Each row is a point on a landscape with many valleys, with its height.
From any point a ball takes the steepest step (drop divided by distance) to one of its 2 nearest points. It stops when none of these is lower. Distance is the straight distance between rows; heights are no part of it.
Gamev: [ 34 -45  14  26 -12  28 -28  27 -22 -10   3   1 -35  12  58 -43   8 -13
   6 -26]  height 3.17
furud: [-30 -67  62 -29 -33  17  20  -9 -20  34 -32 -24  33  28  12 -14 -11  14
 -20  10]  height 6.69
fepuv: [-29  47 -18   2   6  -9 -49 -38   6 -39  26   7 -62 -19 -37  -1 -60   8
  10  14]  height 4.16
gel: [ 18 -44   5 -21  -9  -5 -26  18   0  -5  15   1 -16  20  39 -12   9 -13
 -29 -19]  height 3.55
Sop: [ -1   4 -10  28  11  35  -9  25  -4  29 -47  13  25 -12  36 -60 -15 -30
  56  16]  height 2.64
dotaz: [ 12  42 -11  24  22   7  46  24  -1  36  16 -43  57  18 -38   3  54  43
 -39  28]  height 1.49
telo: [ -2  56  -4 -22 -17 -24 -55 -32  17 -20  49  36 -38 -13 -28 -15 -34  19
 -22  19]  height 4.50
kavib: [-18  60  -1 -21 -11 -60  10   2  36  -4 -20 -38 -12   0 -16  21 -12  -6
 -27 -32]  height 3.81
fos: [-12 -39  43 -21 -27  15  14  -2  -8  54 -19 -49  76  15 -31  22  14  36
 -18   8]  height 6.44
lofen: [ -3   5   2 -27  10 -22  39   0 -36  -2 -10 -55   4  32   3  31  56 -18
 -11   6]  height 2.62
lonus: [ 28  -6  16  -3   7  15  21   7 -19   7 -28  57 -11  24 -39  14   9 -37
  39 -27]  height 4.72
gib: [ 10  28 -25  -2  -9   8  34 -12 -17 -31  48 -13   6 -28  14  21  32  32
 -19   8]  height 4.99
nula: [-36 -35  26 -35  -4  -2  -9 -15 -16  -2 -19 -21  11   3  21  38 -56  25
  19  19]  height 2.00
Kufi: [-42 -50   2   5  28 -22  10   2 -13  -5 -23 -22  12  28  20 -26 -23 -39
 -15  -6]  height 3.80
semo: [ -2  -7   9   8 -33  33   4  29 -23  -4  -4  24  65 -15  24 -30   5  36
   5   5]  height 2.29
temo: [ -4 -18  41   1 -30  55  20  22  -9   3 -27  56  43  19   2 -23  -6   1
  37   1]  height 2.93
mosa: [-42  24  -6 -32 -11 -35  -7  28  16   8 -31 -53  11  12   6  28 -28   9
 -28  16]  height 3.34
lan: [ 24  15   3  32 -56 -15  -5  -2 -18 -27   9  -5 -12 -40 -16  19 -25  -4
  13  -6]  height 4.41
Kunag: [  6 -15  52  23 -15  19 -21  -6  -5  -5  -2  67  29  12 -10  -9 -13 -22
   8   7]  height 3.48
Nenid: [ -1   9 -23 -10  34 -40  19  17   6  12  16 -15  55  18  -3 -38  -1  39
 -41   1]  height 6.45
Pugal: [-42  -9  -6  13 -19  18 -12  -7  -4  21  -9 -17  18  -9 -34  24  42 -10
 -40  -9]  height 2.42
dodat: [-31 -20 -27  -1  -8 -32 -24 -20 -18   6   6  -3 -12 -14 -26  -4   9  14
 -10 -28]  height 3.18
dal: [  5 -32  22 -16  11 -35  18   2  27  -9  47  -3  18  42 -40  29  49  46
 -48  15]  height 6.00
Moba: [ -2  18  26  -5  -9  23   3  12 -19  46 -34  12 -10  -3  45  10   3 -26
   4  39]  height 1.89
roget: [ 29  33 -30  -2  -4 -20  18   7 -12  46   7 -59  46  -7 -40  20  54  26
 -11  13]  height 0.34
tila: [ 39  24 -16  28 -40 -37 -58   5  -6 -15  -1  13 -41 -30 -35 -24 -25 -17
  41  -3]  height 4.18
kul: [ -8  12   4  64  17  -6 -29   7  -7 -39 -14  -2 -78 -27  -4 -17 -30  12
  54  44]  height 3.49
las: [-28   9 -15 -28  10 -19  35  57 -14  11 -40  25 -18  34  -8 -14   6 -17
   6   7]  height 5.31
Bagog: [  7 -29  18   0 -34  41  23  13 -43   7   5  14  -9 -20 -27  46 -20  41
 -15  -8]  height 7.98
pivut: [ -6 -19 -16 -21 -11  68  54   7 -32  23  -4 -19  26 -19  14   9  35   8
  12   1]  height 5.90
tume: [ 22 -41  12  31 -28  22 -35  47 -16  -6 -25  35  -2 -13 -22 -30 -42  23
  67  29]  height 4.02
puvot: [ -2 -18 -23 -16   0  24  22 -14  15 -19  47  18  15 -23 -19  39  10  30
 -28  23]  height 5.34
sem: [-15  11   8  60   0 -35 -27 -37  14  -2   5  -2 -66 -44  47 -18 -13   7
   8   3]  height 3.58
Debim: [ 27 -18   4  -2  -6  52  54 -21 -35  -3  12   8  10 -28   2  42  36   6
  36   3]  height 5.65
keson: [ 10 -34 -27  18   9  41 -14  19 -10  -4  -3  31   8 -21 -18 -10 -46 -21
  40  23]  height 3.64
dur: [-26  -4   4  25   7  51  31   4   4 -62  -6   3  10  -6  45 -20 -14  -1
  35 -13]  height 1.40
koma: [-28  -1  -2   2 -32   2   0  46  10 -36  11  52  34  17  12 -32  18  25
 -14   3]  height 1.47
gopa: [-20  32 -26  30  -4 -12 -27  -3 -16 -37  -8  -1 -53 -16 -36  11 -49 -11
  31  45]  height 3.83
mus: [-44  48  20  20 -20   0  -9   2  38 -32 -20  44 -34   4 -14  -7  -1 -27
  22  15]  height 2.66
Fidi: [ -1  10 -38 -31  45 -38  13  17 -30   9 -16  19 -40  13   5  -4   0  -1
  -1  27]  height 5.04
nol: [ 31 -22   4  47   2  -2 -54  31 -14  -4 -31  41 -49   5 -62 -30 -32  26
  62  11]  height 4.29
fen: [ 18  36  26 -15 -37  20  10   4 -19  19  -1   3  18  -3 -40  58   8  50
 -26 -18]  height 7.85
luvu: [ -2  23  -7 -18  15   8   2   6  55  10  41 -24  15  11  14  10  45  41
 -56   7]  height 6.91
Moz: [ -5  16 -36   7 -26 -41   0 -28  13  -7  29 -12   9 -29 -29 -33  32   9
 -14 -49]  height 3.61
boma: [ -2 -82  -3  12  20  -6  -1   7 -48   1 -19  -2   6  11  -8 -32 -53  -6
  14 -29]  height 4.15
lomik: [-58 -11  -5 -10   4  16  25  57   2 -27 -48  11 -31  23 -10  -1 -18 -17
  33  -2]  height 5.54
Timez: [ -7 -13  12 -12  -3 -27 -46  -3  25  -9   6  16  25  27  23 -24  17 -22
 -38  -4]  height 3.04
bap: [  8 -18  33 -11  -5  58  30  22   1 -15  -1 -11  18  13  60  -9 -14 -28
 -28   9]  height 2.83
Nolo: [ -3 -27 -33   1  45  58  28  11  -9  -9  -2  21  15   5  13 -25 -15 -51
  12   2]  height 3.07
nof: [-18  -6 -21   1  52  43  29 -24   3  -9   6  -8  16  11  27  -4  28 -48
  -9 -19]  height 2.35
zabat: [  7 -32 -17 -16  26 -20  22 -17  38 -11  59  35 -14  -1 -44  20   9  28
 -40  -5]  height 5.66
Bod: [-11  20   2   5  -4 -33 -68  16  25 -29  -9  -3 -44  16  33 -20 -35 -25
  37  34]  height 1.25
gak: [-13 -19   3  -5  -3 -67  -1   6   6   3  15 -19  39  34 -13 -20  29  55
 -41  11]  height 6.27
Moga: [ 25  14 -26  -4 -23 -15 -22  -2   4  34  14 -23  61 -31  -2   8  32   8
 -12  13]  height 1.36
Vudo: [ 25  15 -56 -15  61 -23  12 -16  -9   5  28  10 -19 -10  20 -14 -25   6
 -20  16]  height 4.73
zerev: [ 47 -23  12 -27  18  -7  31   3   4  35 -15  25  -1   0  11  18   3 -53
  38  10]  height 5.05
kulas: [-24  19 -27  -3  18 -18  -9  -8 -14 -16 -33   6 -12  11  13  -6  12 -42
  52 -14]  height 3.60
met: [ 32  -8   6  32  -1 -45 -37 -10  -9  -4   0  47 -61  -7 -52 -29 -28   1
  38  -8]  height 4.40
gebeb: [ 19  54  12 -18 -27  20 -26 -17   8   7  -6  24  10  -4 -21  49 -25  17
   6 -34]  height 7.72
fubiv: [-50 -13   2  43  18   0  11  32 -18  -3 -48  22 -28   6 -15 -41 -36 -16
  33  32]  height 5.77
tarok: [ 15  38  15  28 -33   6  21 -32 -21 -26  15  -9   3 -34  19  30  12  -4
  -9   4]  height 4.68
zirom: [ 14   3  16  29 -21  31 -20  17 -23  11 -25  23 -47  -1  16 -16   1 -22
  10   0]  height 2.69
fugun: [  6  32 -31 -32  15 -20   2 -18 -26   5 -18 -32   0  -3  10  34  27 -18
  22 -24]  height 3.19
Kitu: [ 40  33  23 -23 -20  -2 -27 -48  39  -5  57  -1  14   2 -31  37  31  24
 -36 -26]  height 7.43
fatev: [ 19  26  -7  20   0  -4 -28 -43  38 -15  39   6 -63 -40  55 -29   9  -4
   5 -19]  height 3.98
Vekek: [  8   8 -19  -7  49 -10   0  28  55  22  40 -34  58  31   3 -25  18  51
 -59  16]  height 6.65
Vadef: [ 31  -9 -29 -21  46 -25   7   0  55  45  27 -33  20  15 -45  23  12   2
 -39 -27]  height 4.06
rab: [ 32  -5 -36 -34   3 -26 -33 -21  26  32  20 -47 -15 -14 -25  26 -17 -10
 -32 -31]  height 4.44
mak: [ 23 -44 -18   5  20 -18  23 -17 -49  13 -17  -7  41 -14  10 -20 -32   9
  31 -14]  height 4.17
Panu: [ 19 -15  32  35   3  60  48  -4 -14 -29   4 -17 -17 -11  62  -4 -23   8
   4 -20]  height 2.12
zigu: [-13 -26  43  -5   3   5 -49 -26 -35 -12 -23 -15 -40  26  32  35 -50  10
  18  13]  height 1.23
fegi: [ 35  10   2 -10  -6 -42 -53 -28  21  50  18   3  34 -10  18 -10  26 -10
 -38   1]  height 2.24
gika: [  0  47   6  -9 -21   0 -26 -13  45  16  33 -10  -2   6 -10   5  72   4
 -58 -17]  height 7.18
Moson: [ -9  33 -11   5 -41 -27  -5   1  22 -36  22  18 -12  -8 -51 -28  -6 -18
 -30 -42]  height 3.96
maku: [  9 -29  27 -50   7  15  55  -6 -32   7 -19 -40  -2  31  30  29   5 -23
  10  22]  height 1.82
dupi: [ 26   1 -45 -14  32 -30 -31 -53   5  -9  53  -3 -35 -32  26 -18  -7  13
   5 -22]  height 4.38
Kar: [ 24  42  16 -19 -34  -3 -55 -48  32 -14  28  16 -33 -13 -16  24   0   9
  -1 -62]  height 7.59
pesi: [ 11   9  -9  -6  44  -8  31 -16  28  43   3  -1  31  15 -43   8  58 -11
 -39 -12]  height 3.52
fozes: [-13  19 -27 -39 -16 -32 -24 -12  58  14   5 -41 -35 -22   0  34   6 -10
 -18 -30]  height 4.19
Beb: [  3 -19  -8 -24   7  47  22  20 -12  58 -11 -24  51   2  -4   3  14  11
 -25   2]  height 6.16
ser: [-22  21  26  10 -33 -17 -17  42  24 -19 -32  18 -21  -3  17  14 -33 -18
  31  38]  height 1.99
fal: [ 40   6  -4 -15  29  10  55 -19  -5  16   3  21  39  -8   9  25   8  10
  27   1]  height 5.37
nili: [-38 -11  14 -29   6 -28  42   6   5  22 -18 -36  15  -4  -2  53 -28  19
   2  34]  height 2.72
nusi: [-23   5  14  32  -3  46  -6  19  16 -23 -36  -1  11  -3  38 -26 -26 -24
  72   2]  height 2.07
loro: [-33 -13 -17  -7  31  20   8 -13  23  11  10 -24   7   4  -3  26   4 -39
 -48  -3]  height 1.27
siti: [-25 -33  38  18  16  19  10  17  11 -22 -24  -5  -5  30  47 -36 -38 -46
 -20  -1]  height 3.41
mavi: [ 18 -14  21 -15  18   9  16 -25 -32  42  -3 -21   7   2  48  19  32 -32
 -22  47]  height 0.46
viken: [ 18  12 -19  -5  -7  21  12   9  16  -3   4  31 -22  -2 -34   3  11 -36
 -11 -47]  height 4.35
Ger: [-29  -5  17  -3  -5 -24 -67  -4 -20 -32 -25  -6 -37  41   7 -11 -32   3
  21 -14]  height 0.33
zizut: [ -6  11  13  55 -19  -6 -16  -3 -11  -3 -31  11 -64 -26  11 -12  11   1
  56  14]  height 3.15
Kiz: [ 11   9  20  15  39  23  52 -25   7  15  27 -19  64  26 -16   2  72  25
 -28  14]  height 2.61
Mov: [-15  14  -4  13 -16  15  29  22  31 -52  18  12  17 -10  25 -25   7  15
  -7 -33]  height 0.45
ladaf: [ 13 -14 -13  14  18 -30  21  -4 -33 -24 -11  10   4  -4  17 -22  -3 -10
  53  -6]  height 3.92

Where does a ball stop that starts at each point below?
mak => mavi
fozes => Ger
Debim => loro
rab => roget
Kar => tila
nol => loro
